Points on a hilly landscape, in no order, each with its height.
A ball rolls from a point to the lowest of its 5 nearest points, and stops where none of them is lower. Distance is the straight distance between rows; heights are no part of it.
q240 h=5.16: [118  99 137 143 133 118 165  94 104]
q637 h=2.48: [137 128  72  88 138 159 110 189 173]
q253 h=1.95: [140 103 104  76 118 160  61 168 159]
q625 h=2.69: [144  88 158  96 121 142  31 148 127]
q946 h=2.40: [ 93 178 139 175 135 109 181 106 151]
q613 h=4.52: [128 119 158 131 138 117  75 126 130]
q749 h=5.91: [167 102 114 112  91 132 181 107  60]
q986 h=1.50: [102 141 121 160 122 113 195  88 121]
q273 h=3.98: [134 144 139 119 123 132  77 150 144]
q962 h=6.70: [129  44 147 120 142 131 134 115  78]
q524 h=9.26: [115 137 158 136 143 111 109 123 129]
q25 h=4.69: [111 114 128 147 130 122 177  95 110]
q353 h=3.10: [100 149 117 160 126 111 197  81 128]
q385 h=3.18: [142 113 130 102 115 143  56 156 143]
q729 h=3.86: [ 98 152 130 161 136 107 183  93 130]
q702 h=3.16: [142 105 147 104 123 141  48 148 134]
q208 h=5.92: [108 118 144 147 141 111 160 101 117]
q46 h=8.11: [129  70 173 131 152 123  88 115 102]
q489 h=1.94: [140 174 101 107 123 145 104 165 162]
q473 h=2.77: [148 135 130 101 112 137  72 160 145]
q424 h=6.89: [170  80 125  96  84 135 167 119  46]
q843 h=1.13: [140 115 101  82 123 160  78 174 161]
q900 h=6.44: [124 110 160 135 144 116  94 119 123]
q113 h=5.83: [130 151 149 122 128 122  86 142 150]
q554 h=2.22: [142 141 122 102 119 150  72 163 158]
q55 h=6.25: [119  62 146 128 142 129 137 105  93]
q157 h=1.54: [140 148  75 103 127 151 105 183 172]
q700 h=6.54: [131 208 126 145 132 118 128 147 164]
q168 h=5.61: [126  88 121 131 125 123 173 101  88]
q712 h=2.59: [145 194  96 122 127 136 113 163 168]
q24 h=1.64: [138 131  95  94 128 156  87 175 165]
q771 h=8.51: [127 161 152 136 135 113 102 125 146]
q556 h=5.82: [113 162 158 148 139 116 135 114 146]
q100 h=5.93: [150  88 114 113 102 134 174 106  66]
q364 h=5.58: [145 110 109 134 101 124 185  96  75]
q879 h=4.25: [114 169 153 156 137 104 141 119 146]
q242 h=7.24: [114 148 163 152 140 112 134 115 137]
q436 h=3.17: [140 189  62 120 130 144 134 182 178]
q884 h=6.27: [133  53 131 114 125 133 154 115  77]
q877 h=4.30: [100 123 133 152 133 114 184  97 118]
q184 h=5.94: [135  73 115 123 111 128 169 108  69]
q624 h=8.02: [118 114 164 144 147 117 111 114 125]
q142 h=5.12: [102 166 103 173 110 117 206  75 126]
q163 h=0.63: [130  83 166 113 135 129  49 129 119]
q924 h=7.21: [178  95 137  96  78 137 167 123  39]
q340 h=1.41: [131  71 167 116 137 130  46 138 115]
q299 h=6.62: [154  71 123 100  94 137 161 120  55]
q75 h=4.48: [101 148 146 157 137 113 157 103 140]
q798 h=5.84: [122 183 149 142 140 116 123 133 158]
q311 h=4.10: [110 118 123 151 123 121 187  93 106]
q721 h=1.90: [100 170 142 165 137 105 178 108 152]
q384 h=2.56: [131 108 166 120 144 130  61 125 127]
q621 h=5.70: [124  73 128 136 129 129 160 101  91]
q326 h=7.60: [113 107 153 143 142 117 137 112 120]
q786 h=3.03: [141 107 153 105 121 137  52 142 138]
q940 h=2.84: [146 202  84 119 128 138 126 170 172]
q510 h=1.86: [139  98 158 115 137 124  56 134 128]
q652 h=4.97: [121 117 106 152 109 126 195  88  99]
q687 h=2.99: [137 165  60 111 141 152 126 183 176]
q227 h=4.46: [117 137 104 158 110 113 202  81 106]
q516 h=0.37: [140 168  81 100 119 152 107 178 165]
q730 h=6.26: [130 126 163 135 141 123  90 131 131]
q487 h=6.75: [118  79 147 133 145 119 139 104 106]
q164 h=2.79: [108 195 143 161 141 112 155 122 155]
q501 h=6.84: [132 183 138 131 137 119 105 141 159]
q870 h=1.74: [142 179  85 113 127 144 113 178 174]
q35 h=5.67: [127 150  40 120 171 155 144 190 187]
q521 h=3.40: [ 91 175 124 174 128 110 199  96 143]

Where does a ball stop that starts at each point below?
q35 | q516
q364 | q986
q700 | q516
q113 | q843
q208 | q986
q879 | q721

Call two points neighbours if one is among the 5 nearest of the other. Go from one point of each pair to the other, from neighbour to neighbour, staying as low as possible. Name the highest point that can't be avoided.
q843 and q163 | q786
q843 and q721 | q700
q986 and q721 | q521
q843 and q516 | q24
